Each row is a point on a tangle of strands that fork and nearly touch. The rows are in no order.
Points whose rows are less than 78.1 apart are linked; no others are. Some points are linked to none.
z217: [  7  -3  29 -42   3  36  18 -42 -14  24 -13 -29 -27   4   9  25  39  17
  -1   6  22]
z681: [-19   5  -2  29 -18 -10  17 -33   8  17  28  31   9 -14 -50   0 -27  19
 -13  -3   8]
z179: [ 53  -6  -4 -11  -3  14  -6  17  35 -21 -12 -16 -22 -29  -3 -19 -37   2
 -21 -36 -14]
z360: [ 19  26 -29 -15 -14 -45   8  11 -41 -24  24 -10 -16 -26  20  20  21 -33
  28   9 -17]
z808: [-41  38  17  13  19 -11 -11   0  -8 -27  43 -12  14  24 -29 -23  22 -21
  44  11  11]
z967: [ 12 -38  -2  -4  17   8   9  53  29  -6 -44  28  -9 -21  20  12  28  27
 -20 -30   0]
z357: [-12  29  43 -43   3  26  -4   8 -24 -19  14 -48  -4  -6 -13 -12   0  24
  10 -23  19]
z58: [ -7  -1  23  15  11  -8 -13 -37 -34  -1  19 -31   3  10 -23  -5 -17  11
 -22  38  14]
z882: [  3  35 -35 -20  -8  -6  21  -7 -29  27   1  -5 -21   3  37  23  32 -13
  45 -23 -11]
z272: [  5  30  10 -24 -27  10 -31  -7  18 -28  31 -22  -5 -42 -23 -28 -21 -12
   3 -24 -18]
z438: [-26  -8  69   2  13  30  14   0   9 -14 -25  10   2   6  -5   2  34  33
 -36   6  43]
z907: [-22  12  38  -3  -8  24  29 -21   6  33 -14  31   0  13 -35   2  -2  51
 -11 -23  43]
z710: [  2   1   2  31 -14 -22  12  -1  33   5 -40  47  10 -12  23   8  -8  -8
  -8   3   8]
z356: [-16 -42   1  21 -18 -43  22 -16   1  32   5  31  11 -13 -20  26  16 -17
  -2  43  -5]
z594: [-49  10   1  10  18   1  -4 -40  -9  10   8  13 -12  -7  -9   3  56 -10
  19  14   1]
z643: [  5  -7  35 -18  14   4  -7  38 -20 -37  16 -33   0  19  -6 -17  32   3
  -8  23   9]
z693: [ 13   1 -16   9  34  19   1  37 -42   1 -27   7   6  51  43  -7   7  21
   6 -25  13]
z195: [-36 -46  18  15  18   2 -14  -8   0  37   0  17   5  25 -17  -2  32  13
   5  57  31]
z718: [-28  49  -6  -6  -5  26 -29 -44 -26   0 -13 -58   8  56  37 -11 -22  -2
  24   5 -17]
z498: [ -6 -18   3   2 -16   4  17  -4  36  19   4  43  -2 -44 -27  -5  13  19
   0 -30   7]
z287: [ 27   5 -24 -34  -7 -29  48  19  11  22  -5  28  -6  -3  30  36  21 -26
  29 -17   2]
z336: [-15  27  25 -28 -12  19  -6 -57  16   0  -4 -29 -17  10  -1 -20  -2 -11
  -3   8  13]
z28: [ 31  35 -50   9   0  10 -38  30  -9 -32 -25 -39  -6  -4  41  -9 -39 -13
   8 -38 -30]
z240: [ -1  46 -14  -9  -5  25 -24  37 -40  -4 -11 -33   8  47  17 -14 -59  18
  22 -41  -7]
z443: [-16 -34 -12  27 -13 -43  -2  58   7  14  22  38  18 -28  -6  18  17 -14
  30  18 -15]
z804: [ 33 -31  22 -19   2  -5 -23  30  24 -51   0  -8  -7 -42   6 -10  27  -2
 -50  23 -25]
z772: [ 48 -16   9 -13   5 -11  10  20 -36 -29   0 -27  11  19   7   5 -39  -2
 -32  15   4]
z446: [ 21 -14  -1 -48 -13 -27  49  33   9 -14  15  12  -2 -14  10  34  46 -12
  34 -15  10]
z172: [ 12  11 -21  -7  33  30  -7  53 -24 -16 -12 -18   3  29  44  -8  25  12
  22 -36 -11]
z713: [ -1 -13 -18  35  14  -3 -11 -74  23  13 -20  18  -8 -13  -2   9  -5 -35
 -31  36 -12]
z756: [ 32 -25 -48  -8   9   3 -11 -45  14  30   2   1 -29 -48 -10   4   7 -36
 -15  16 -34]
z821: [ 20   0 -41  41  30 -16 -25  -6 -14  -1  -6 -27  -1  -2 -10  -3 -49  -6
 -21  21 -18]
z57: [-10 -15  16  -7 -12 -14  25   7  -2  -3 -16  29   9  -7  13  28  46  12
   1  22  23]
z700: [ 34 -29  -3   1  -2  20   7   8  18  10 -35  -1 -13 -31  27  16  12  29
 -23 -33  -4]
z840: [ -1  20 -30   8  14   4 -12 -58  -6  20 -18 -25  -8  42  26   6 -15 -34
  -2  22 -13]
z410: [-44 -18  24  27  26  21 -19 -27  31   8  -5  19  -6 -18 -20 -17  34  15
 -16  21  16]
z253: [ 11  12 -28   6  -3 -17  19  -6 -25  24  44 -17   4  38 -32  -8 -56   3
  27   2  -3]
z413: [-15 -37  32   7 -24 -10  24  26  39  36 -36  55  16   2   6  19  12  19
  -4  -5  26]
z460: [-26  21  34  -6 -20  14  25 -58  26  20   7  22   1  11 -30  -4  -6  10
   7  -5  32]
z610: [ -5 -30   7  -2   1  -5 -17 -34  47  -4  25  18  -2   6 -18  -8  19 -46
 -12  37 -11]
z111: [  0 -14 -18  35  12 -37   4  17 -15  -1  -7   7  35  22 -10  -3 -24  -5
   0  35   7]
z635: [-35   6 -17  30  -9 -14  -6 -38  35   5  18  51   7 -19  -7  -5  18 -35
  17   8 -14]
z107: [ -7  37  22 -10 -20 -29  19  18   6 -39  -3  33   1 -36  15  17  29 -23
   0 -22   4]
z519: [ 24   6 -41 -10 -12 -47  16  -4 -18 -33 -11   2  -7 -29  39  33  27 -44
   2   7 -24]
z592: [ 15   8   8  -5 -17   4  34 -44   6  30 -43  22 -22 -22  10  13 -10  28
  -2 -36  14]
z489: [ 27  19 -23 -26 -15 -22   7 -23  -2  17  28 -41  -5  31  -3  20 -45 -38
  28  10 -21]
z890: [ 36 -41 -32  -7  -1 -27   5 -17  16  23  21  -3  -5 -31 -12  15  -9 -40
  -5  13 -24]
z575: [ 38  16  -2 -22  -4  10   6  20 -89   7  -7 -25   0  31  54  14  -8  20
   1  -9 -16]
z740: [  0 -11   8 -13  30  13 -11  31  34 -31  29 -15   6  26 -21 -39  32  -4
  25  -6  -3]
z794: [ -8  -9   2  32  -6 -13  -1 -41  45 -10 -24  32  -1 -16  17   7  -1 -27
 -36  25   0]
z783: [ 53 -28 -33  -8  15  29 -13   2   1  31 -15 -38 -29   2  27  -5 -48  13
  -9 -25 -37]
z150: [ 31 -10 -27   1  -6  17  15 -27   2  31 -43   4 -23 -25  16  24 -25  20
 -15 -21  -1]
z206: [ 39 -46   1 -25  -7   5  16  27  22  15  16   1  -4 -10 -29  -5 -14  11
  10 -15   2]
z722: [ 24  -5   4  10   5   3   4  12   1  -2   1 -10  17  52 -13 -20 -85  24
 -18   0  18]
z407: [-13  15   3 -10 -24 -11  33 -71  25  30  10  23  -6  10 -17  19  -6  -9
  -2   6   6]
z631: [ -7   3  34  -7  12  24  -8   6   6 -19 -33  -3  -9 -41   7  14  58  35
 -24 -26  -6]
z151: [-18  12  15 -18 -10  -4  19  10  23   5  38  15 -12 -24 -13   0  26  -5
  37 -37  15]
z241: [  4 -40 -25  18  -5 -23  17 -17  16  24  17  37   6 -45 -10  15   6 -17
 -12  25 -32]
z968: [-24 -44  -1   7  10 -15  -5  61  19  18  37  33  17 -23 -37   4  29   5
  35  10 -10]
z586: [ -6 -20 -21 -18  16  29   4 -37 -21  56   4   5 -23  33   1  11  10   4
  33   7   6]
z101: [ 29 -20   4  -6  -1 -12  -4  19  -5 -22 -13  -1 -12 -23  19  -3  37   3
 -34  14  -1]
z261: [  3   9  24 -27  -7  15 -15 -61  48 -12  -9  -1 -11   9   5 -17  22 -24
 -35  23  -3]
z550: [-38  27  18   4 -14  -1  -6   3  11 -12  47  15   2 -19 -45 -25 -16  -3
   4 -17   3]
z257: [-14  28   4  -4  -1  15  31 -27  -1  25 -22  17 -18 -25  14   7  25  16
  25 -43   6]
z191: [-23 -13 -38  16  26  28  -1 -46 -34  53   1 -11 -22  12  -8   0 -24  15
  12   7  -1]
z105: [-12   9  51 -22 -19   2  19  12  -7 -26  15  10   1 -56 -18  17  24  18
  -8 -33  -2]
z893: [ -2 -18  28  10  22  31   5   7   6  -8 -46  -3  -2   1  20 -17  10  41
 -27  -5  31]
z942: [-17 -48   5  13  31  25 -14 -31 -13  25 -14  16  -5  46   7  -4   3  17
 -18  50  27]
z632: [-26  45  30 -30 -15  -8   7  11 -68 -21  17 -32 -14 -36 -14  16  14   6
  27 -15   8]
z676: [ -1  12 -14  13  21  -2 -42  -5   4 -40 -15 -11  -7 -11  28 -10  61 -32
 -19  26 -22]
z502: [-40  15 -35  48   8  16 -20 -62 -25  51   4   3  -8   4 -26  -6 -42  20
  23   4  -5]
z202: [ 25 -17 -20 -18  33   5 -10  64 -25  -8  19 -25  -1 -15   2   1   2  28
  24 -25   1]
z123: [ 10 -25  -6 -24  18  20 -15  51  50  -8  17   4  -9  -2  -8 -10  48   0
  24 -25  -7]
z579: [  7  -5 -33  27 -13 -49  31   7  16  11 -10  55  14 -17   5  30   2 -20
   8  -3  -2]
z964: [  7  50 -29   0 -13 -19  -2  23 -12 -27 -31 -26 -15   6  29  -8 -39 -19
  13 -28 -12]
z493: [-41  26  32  11  -1 -19  26 -27 -18 -12  21  10  16  18 -16  -7  15  -1
   3  23  28]
z412: [-10  58 -26  17 -16 -25   4 -20 -19 -14 -29 -10  -2  10  37   5 -47 -21
  -4 -14 -19]
z481: [-46  13 -13  39   7 -11   8 -50 -29  33  17  16   5   3 -30  10  23  -7
  12  20  13]
z136: [-16 -31 -28  26   0  -2  39 -22 -22  48 -14  45   0  41  13  23 -20  10
   7  20  27]
z231: [ 27  23 -57 -28  -8  14 -30  34   0  -7 -19 -44 -19  14  50   2 -13  -2
  16 -29 -41]
z500: [ 18  10  -4   8 -23 -22  12 -17 -12 -18 -24 -17  -7 -33   7  15 -18  -8
  -3 -16 -17]
z618: [-63 -19   5  18  18  25 -31 -58  22  -1   2  33  -7 -19  -3 -10  47 -20
   6  33   2]
z295: [-19 -37 -36  25  37  34  -4 -36  -4  35 -28  14 -27  30  20   8  -4 -11
 -11  35  18]
z513: [ 12  15  28 -43 -28   0  31  12  16 -35  13  13   1 -47   4  19  22 -26
   3 -24 -10]
z363: [-10  10 -36   8  14   5 -57 -53  26 -10 -10 -25 -15 -16   1 -19  29 -49
 -23  21 -47]
z402: [ 40 -31  33 -31  16   1  -1  67  -6 -28  19 -30   4  20  -2 -15   4  17
 -15   9  22]
z452: [-37  23  53  13   6  29  25 -14   3  -3 -26  19   1  -6 -10 -14  13  43
 -15 -31  29]
z279: [-23  42  23  20 -25 -29   1  -8 -15 -44  28  -2  31  -4 -30 -16 -38 -35
 -22  17   3]
z951: [ -8   8  17  16  11  26 -12 -24 -52  11  -2 -39  19  15  -8 -11 -46  29
 -21  26  10]
z530: [-38  37  17   6 -27 -35  28   0 -24 -21  34  17  29   9 -45   2 -12  -9
  -2   4  21]
z42: [-29  14 -15  31  -4 -10  30 -23  14  32  13  28  15  56 -29  -4 -37   1
  15   3  24]
z747: [ 62 -20  -2   2 -16 -17  29  44  11 -17  -5   9  -8  -7   1  13 -47  11
 -18 -16   7]
z802: [ 10 -13  14 -29  15  18 -36  15  -7 -37  21 -43  -8 -56 -28 -19  20   6
 -35   8  -7]
z730: [-23   0  14   9  10   5  21   5 -16  21 -11  31  -3 -14   5  22  37  29
  22 -15  20]
z544: [ 11  -5  13 -40   4  23  24 -19 -59  16 -18 -29 -30   9  38  26  47  15
  -1  11   6]
z796: [ 11 -34  24 -25  11  13   6  77  44 -20  -8  12   6 -20  -5   4  41  24
   1 -26   8]
z496: [ 30  -9 -15 -34  18  -8  12  38  11 -26  12 -24  -9  39  27  -2  47 -23
  16  12   4]
z824: [  0  24  -7  23  -8  -7 -12  10  -6 -21  12 -18   7 -14  -9 -30 -50  -6
 -12 -13  -4]
z846: [  3   9 -24  22 -17  -2  -3 -18   6   9  -3  12  -9 -42  -3  -1  -8 -11
   4 -27 -15]
z614: [ -1   3 -20 -18  27   0 -20  -6 -51 -11  12 -34  -4  13  13   4  65  -7
  19  40  -3]
z185: [ 31 -14  -6 -18  15 -19  26  58 -15 -11   8  -6  -8   5  21  17  44  -4
  29   5   6]
z38: [ 29   6 -29   1  -4  -6 -20 -27 -12 -17  -3 -47  -2 -23   5   4 -19 -28
 -15  27 -38]
z529: [ -2   7  23 -22 -21 -15  -9  27 -17 -27  43  -4 -15 -78 -30   4   5   4
 -10 -21 -20]
z786: [-22  13  10   1   5  -2 -24 -51  31 -13  48  -3   2 -15 -12 -20   7 -50
   0  32 -18]
z475: [-14  49   2   6 -24 -20   6 -33 -17 -21 -28   3  -8 -29  25  11  -3 -24
 -12 -17 -16]
z477: [-38  28   0  21 -23 -18 -15 -13  21 -17  43  41  20 -38 -20 -12  10 -27
   5 -20  -9]
z624: [ 15  -8  21 -16  23  22  16   1 -18   8  -6 -10   7  45   4   0  -4  40
  -4   3  24]
z343: [ 30  22  -8 -16 -32  15 -22  14  22 -36 -36 -40 -20 -18  23  -8 -55   1
 -15 -39  -9]
z807: [  9 -37  25  34  27  11 -15  26  14  -7 -34  16  14  -2   1 -18 -15  44
 -30  -3  17]
z901: [ -4  31  -3 -26 -10  19  11 -11 -54   3  -8 -27  -7   9  37  24  29   8
  21  -9  -1]
z717: [ 25  20 -42  21   9 -11 -48 -34  13 -22 -23 -43  -9 -15  15 -10 -10 -50
 -27  20 -52]
z674: [-10  43  19 -11 -44  29 -21  -9 -13 -27 -22 -37  -6 -44   5 -20 -48  16
  -5 -33 -15]
z948: [-30  26  31  -1  30   9  -8  23 -27 -35  23 -31  18  25  -5 -21  28   8
  16  13  17]
z534: [ 17 -50  -7  20  15   1   5  65  16  24 -34  38   3  39  24   8  15  19
  -1  15   9]
z118: [ 39 -47  13 -21  12   1  25  16  36   9  -5  14  -2  23  -8   0  -5   2
 -14  21   4]
z576: [ -4  14  14   1  15  21 -34 -44  22 -39  -9 -12  -2  -3  15 -31  46 -16
 -25  11  -7]
z62: [ 25  25 -33 -31 -10  27 -18  29 -31  -3  -9 -44   2  46  51  -7 -45  -2
  23 -43 -25]
z93: [ 32 -10  -2  11 -14 -24  19  16  -1 -26  -4  -7  12   8 -17  12 -59  -7
 -27  17  14]
z485: [ 26 -27  -6  -3  19   1  -2  42 -11 -17  -2 -12  -7 -42  -2  21  24  19
  -2  -6 -12]
z495: [ 31 -44 -12  -5  23  -2  16  68  -7   8  16   6  23  31   1   7  -2  34
  16   1  13]
z668: [ 57 -35 -15 -37  13   8 -14  30  59 -12  -7  -2 -12  13  22  -6  20  -2
 -10 -16 -15]
z735: [  8  18   3 -20   8  22 -13   7  -4 -34 -32 -27 -15   5  26  -9  14  14
   2 -20  -9]
z49: [-43  12   9  34 -13 -18  33 -22 -33  21  25  21  17  10 -45  10  24  23
  10  27  25]
z233: [ 50 -11 -28   4   0 -28  36  15   1   7 -18  23  -6   0  23  18 -32  16
 -24  -7   1]
z880: [-17  32   3   9  14   3 -19 -21 -64   4   7 -38  11  43  -6  -6 -29  32
   9   8  -4]
z255: [-15 -18  19 -15   6  21  15  -1  40  11  -8  35 -10 -47   7  14  53   8
  11 -39  10]
z31: [-34 -21  27  -4   6  -7  12   2   8  17  35   7  16  33 -24   5  40   0
  15  51  24]
z766: [-19  15   8 -10  17 -15  -9  38  12 -21  48  -5  20  23 -18 -12  32 -14
  47   6  -1]
z774: [ 40 -31  25 -31 -18 -15  15  14  63 -23 -23  12  13   9  27  18  32 -24
 -22   6   4]
z147: [-41 -31  -6  17  -2 -11  13  18  19  31  -8  56  12  16  11  16  40 -21
  30  24  22]
z559: [ 14  25   7 -16 -46  28 -39 -18   6 -16 -33 -53  -9 -28  27  -8 -48  17
 -22 -27 -40]
z854: [-11  -2 -28  52   8 -11  32  -3 -11  32 -14  43   8  66  -9  13 -38  14
  -1  13  35]
z887: [ 17 -23  31 -46   8  41  17 -35 -19  17 -11 -24 -15  35   8  10   5  34
 -24   3  36]
z453: [ 18  -2 -25 -21  34   9 -15  57 -16 -21  -7 -20  -3  51  51  -8  47 -12
  20   2  -7]
z98: [-26  20  17  16 -14 -29 -20 -39  18 -35  52   7  24 -13 -36  -7 -14 -45
 -19  33 -11]
z658: [ -7 -17 -10  41 -14 -53  12  59 -18  -9  10  21  35   1 -22   8 -38   1
  -3  24   5]
z234: [  2 -41  56 -22 -23 -26  18  53  30  -3  -9  21  34  20   9  16  31  -2
  -3  36  20]
z798: [ 19  14 -51  34   3  -5 -27 -28 -45   5 -17 -34  -7  -9  11  23 -63  -8
 -11  10 -28]
z641: [  7 -50  -9  25  11 -15   2  79 -28  24 -10   9  21  36  15   7  -3  26
   5  11   7]
z85: [ 19  27  -7 -21  -1  10 -24  -5 -40  -4   9 -55 -13  40   7 -17  -5  -4
  30   6  -8]
z915: [ -9  36  -5 -39 -22  17 -29 -34  27  -1  46 -36 -15 -17 -18 -30 -15 -27
  29 -11 -39]
z716: [ 35 -15 -12  -9  15  32  -3  -5  48  21 -24 -17  -3  28  -5 -32 -47   4
 -14 -21   9]
z976: [-22 -42  31   6   1  31 -18 -29  64  23  11  40  15 -36 -41 -19   1   6
 -26  -7   1]
z819: [-28 -13 -18  43  19  -6  -9  13  -6   3   1  24   5 -20  -6 -17  22   3
  21   3   0]
z310: [ -4  17  32 -20  -8 -13  11  -6  54 -32  25   4  21  41  -8 -34   2 -20
  -1   8  19]
z319: [-21  43  62 -25 -18  18  -4 -29   2 -19   4 -28  -3   1 -17 -11   6  15
 -15  -9  23]
z345: [-25  37  23 -39 -22  11   2  15 -58 -29   7 -52 -17 -25 -18   3 -24  33
   8 -21   9]
z779: [-27  10  20  -5  31  23   3  16 -29   6 -11  -1   3  64  27  -8  17  25
  15  -3  18]
z409: [ 19  33 -18   0  13  12 -25  13  -4 -35 -23 -31 -14  16  40 -18  43 -17
  -8   1 -10]
z829: [ 34  10  13  -4  -8 -10  28  25   1 -12  -3  -2  15   9 -16   2 -90  21
 -45 -14  30]
z282: [  7 -17  11   8 -17 -28  25  15  22  -9 -47  47  17   1  38  27  35 -13
 -17  11   5]
z739: [  0   8 -10  18  10  -4 -32 -24 -37 -13  -7 -38  -5 -43  -4 -20  -2  -6
 -22  16 -28]
z702: [ 19 -32  19 -11   1  21 -24 -31  80  -8   0  16  -3   4   2 -10  24 -35
 -28  26   2]
z930: [  5 -29 -38  14  35   2 -15  28  41  -6 -15  20   5  23  23  -3  26 -12
  18   3 -11]
z645: [ 15  10  -1 -19  12  28   9   5 -70  34  15 -19   0  29  22  -3 -16  29
  12 -11  -3]
z621: [-39  66  17   8 -25  -7  20  -8  10 -14  -1  39   6 -32  10   5  24 -18
  15 -36  -7]
z697: [ 13   3 -50  40  23  -5 -11  -4 -24  25   4  -2  10 -10  -7 -13 -43   9
   8 -10 -18]
z265: [ 36  -9 -45  14  16  -8   2  15 -18   4 -14   7   2   2  20   6 -17  -2
   7 -15 -13]
z521: [-15  21 -29  -7 -19  29 -36 -55   2  23 -34 -42  -7  53  40   6 -28  -9
  13   4 -29]
z227: [ -4 -25  18   5 -39 -58  35  -5 -19  18  27  24  17  -4 -50  29  16   2
  -5  43  10]
z833: [ 20   5   4   1  21  13 -16  20  -4 -10  16 -29  -4  10  -8 -34 -33  12
  16 -25  -1]
z35: [-28 -12   4  34 -17 -30   9  78 -16  -4  19  36  30 -17 -37   7 -23  27
  14  -4  13]
z488: [-15  55  -2  -7 -30  11  -3   8 -41   5   9 -31  -2  12   8 -10 -52  25
  18 -31   4]
z605: [ -4  -2  18  30  23  19  -8  17   0 -13 -15   4   2 -27 -11 -17 -36  57
 -23 -29  14]
z449: [  3  21  19  -3   7  28 -14 -15  -1 -40 -43 -20 -18 -26  42  -4  56  15
 -21 -15  -8]
z703: [ 10  24 -12 -42 -14   4 -10 -36  11   4  33 -51 -11  10 -12   2 -17 -45
  47  -6 -29]
z417: [-42 -47  35  20   5  27 -30 -13  67  17 -15  47  10 -14  -9 -26  30  -4
 -24  14   2]
z213: [  1 -26 -10   9  -8  -6  28 -13  24  34   3  34   4  -6 -31  15 -23  15
  -9  -6   3]
z235: [-15  35   2 -15 -21   1 -33   4   0 -38  63   4  -2 -74 -32 -13 -13 -14
   4 -40 -18]
z767: [-23 -15 -19  46  20 -26  10   6  -5  11 -28  29   5  17  22  21  26 -25
  25  31   8]
z318: [-11   2 -24  41  26 -23  -3 -11 -25   9 -18  12  14  37  17  -6  -4  -8
  13  27  19]
z326: [ 24 -20  11  -8  23   1   6  81 -23 -24  17   0  30  17 -11 -12 -26  29
  -5 -14  20]
z258: [-25 -57  11 -12  -7  -9  -8  45  22  34  17  19  10 -35 -13  15  60  -7
  10  11   0]
z626: [ 27 -26  29 -10   7   3 -19  29   3 -48   2 -35  -4 -49 -16  -4 -13  19
 -46  -3  -3]
z268: [-18  21 -16   9 -11  18  -9 -59  21  21  14  26 -11 -38  -2 -15  18 -19
   2 -11 -23]
z505: [ -2   7  16  39  -8 -13   0  20  -1 -26 -14  24  18  -7  -7 -26 -45  23
 -17 -17  14]
z922: [-10  -3 -35   2  15  16  17 -25 -17  56 -10  27  -3  65  23  11  -4  -9
  19   8  24]
z950: [-10 -50   8  -7  -3 -15  -5  35  27  22  -9  23  11  13   5  16  53 -24
  17  34   4]
z368: [  8  20 -15  12 -19   8  30 -35   1  46  -8  24  -2  49 -16 -11 -45  23
  10 -18  23]
z128: [ 36 -44  -5   1   4   9 -12  23  46  -6   6   2  -3 -23 -20 -13 -47  19
 -21 -11   3]
z864: [ 10   6  13 -29   8  20   8  37 -28 -11  21 -31  -5 -16 -46  -9 -40  37
  -4 -48   8]
z615: [ 23 -67   5 -17   7   5 -10  -3  65  20 -16  15   1  19   1  -4   9 -20
 -29  37  -3]
z86: [ 17  -4 -17 -13  43  26 -39  42 -26   1  25 -46  -5  14  -1 -28  -2  14
  20  -8 -17]
z199: [  7  26 -19   2 -10   9  13   5 -42  30   9 -15  -7  20  -5   9 -35  29
  21 -38  11]
z662: [  5 -11   5  14   7  14 -52 -25  -7 -34  14 -30 -17 -45 -15 -17  22  -4
 -22  11 -27]
z752: [ 21  -2 -33   8  -6 -24  21   0   7   0 -17  33  -5 -29  28  22  32 -28
  13  -5 -13]
z647: [-21  16 -14  32 -21  -3  15 -68  25  48   8  37  -1  -7 -34  -3 -33 -15
  -4  -2  -4]
z383: [-29  62  12  -3 -56   9   3  -7 -33 -25  -1 -30  -5 -12 -11  -3 -54   2
  -6 -34   1]
z588: [-12 -19  58  -7 -33 -21   1  84  54 -12 -21  37  35   4  -3   0  15  -2
 -16  18  10]
z690: [ 19  -8 -31  -9   9 -11   0 -34  -9  50  38 -19  -8  31 -17  16 -40 -17
  21   7 -15]
z306: [ -6  36 -12   4 -12  -7  -1  -7  -3  10  28 -13  -2  41 -37 -33 -82   3
   9  -5  12]
z487: [-44  41  23 -12  -6  -6  16   7   9  -6  21  43  20 -23 -18   5  49 -17
  35 -43   2]
z753: [ 52 -10   1 -19  11  -2  22  31 -62  -1  -5 -12   5  17  32  21 -16  14
 -24   9  -4]
z116: [  3 -20 -36  -2  11  26 -37 -63  30   6 -12  -9 -38 -38   2  -6   8 -27
 -22  11 -37]
z321: [ -4 -27  35 -31   0 -18  13  34   6  -8  25   4  22  43  -4   6  31  -7
  14  26  18]
z648: [-36  41  -7  23  -3   6 -13 -45 -31  25  26 -15  -7 -10 -38 -11 -28  15
  23   7   1]
z797: [-24 -35 -29  37  32  15 -10 -60   7  32 -36  18 -35  -3  -1  11 -13 -17
 -20  23 -19]
z699: [-12  17  13  -7  -2   3  24  26  -4  19  38  10   5  17 -21   2   6  21
  36 -23  23]
z387: [-27  38  15   5 -24 -10  -9 -34 -24  -5  44 -14   2 -32 -50  -7 -15   2
  -1   4  -4]
z314: [  7 -36   8  19 -27 -37  -6  55  27   3  -2  38  21 -35  -2  17  10 -24
 -15  34 -25]
z232: [  7 -13  29  -7 -31 -12   7  -9  66 -13 -37  46  10   4  25  16  33 -29
 -33  28  15]
z763: [ 30 -40   7  -2 -15 -36  -3  35  57 -16 -18  22   9 -14  14   7  25 -27
 -31  29 -18]
z685: [-25  56   6  -9 -29  19  -7 -40 -66  19  -3 -46   1  55  18   2 -25  17
  21   7  -9]
z705: [  4  14 -41  12  -2 -18  17 -42 -11  42 -20  10   0  53  16  10 -31 -25
  11   3   5]
z108: [  5  13 -22  40  21   0 -12  -1 -16   7   7 -16  13  53 -15 -32 -75   7
  -1   2  14]
z571: [-14  29  10 -15   0 -28  -5  16 -36 -28  29 -19  -6 -28   3   4  34  -9
  28  -5   0]
z517: [-20 -31  40  -9   1  25   4  12  28   6 -26  29  -3 -48 -10  31  55  33
 -22 -20  14]

A fork is a point with three links. Follow the links from the first point to the second and name the forks in between, in order.
z502 / z722 => z488 > z93
z697 / z253 => z93
z417 / z232 => z702 > z261 > z752 > z710 > z282
z357 / z417 => z261 > z702
z674 / z438 => z702 > z261

A fork is a point with three links, a tip a point with one. Leave the first point through the second and follow the links. Name the first fork or tip that comes.
z907 / z460 => z261
z446 / z185 => z882
z766 / z740 => z282
z272 / z915 => z93
z882 / z901 => z752
z108 / z306 => z699
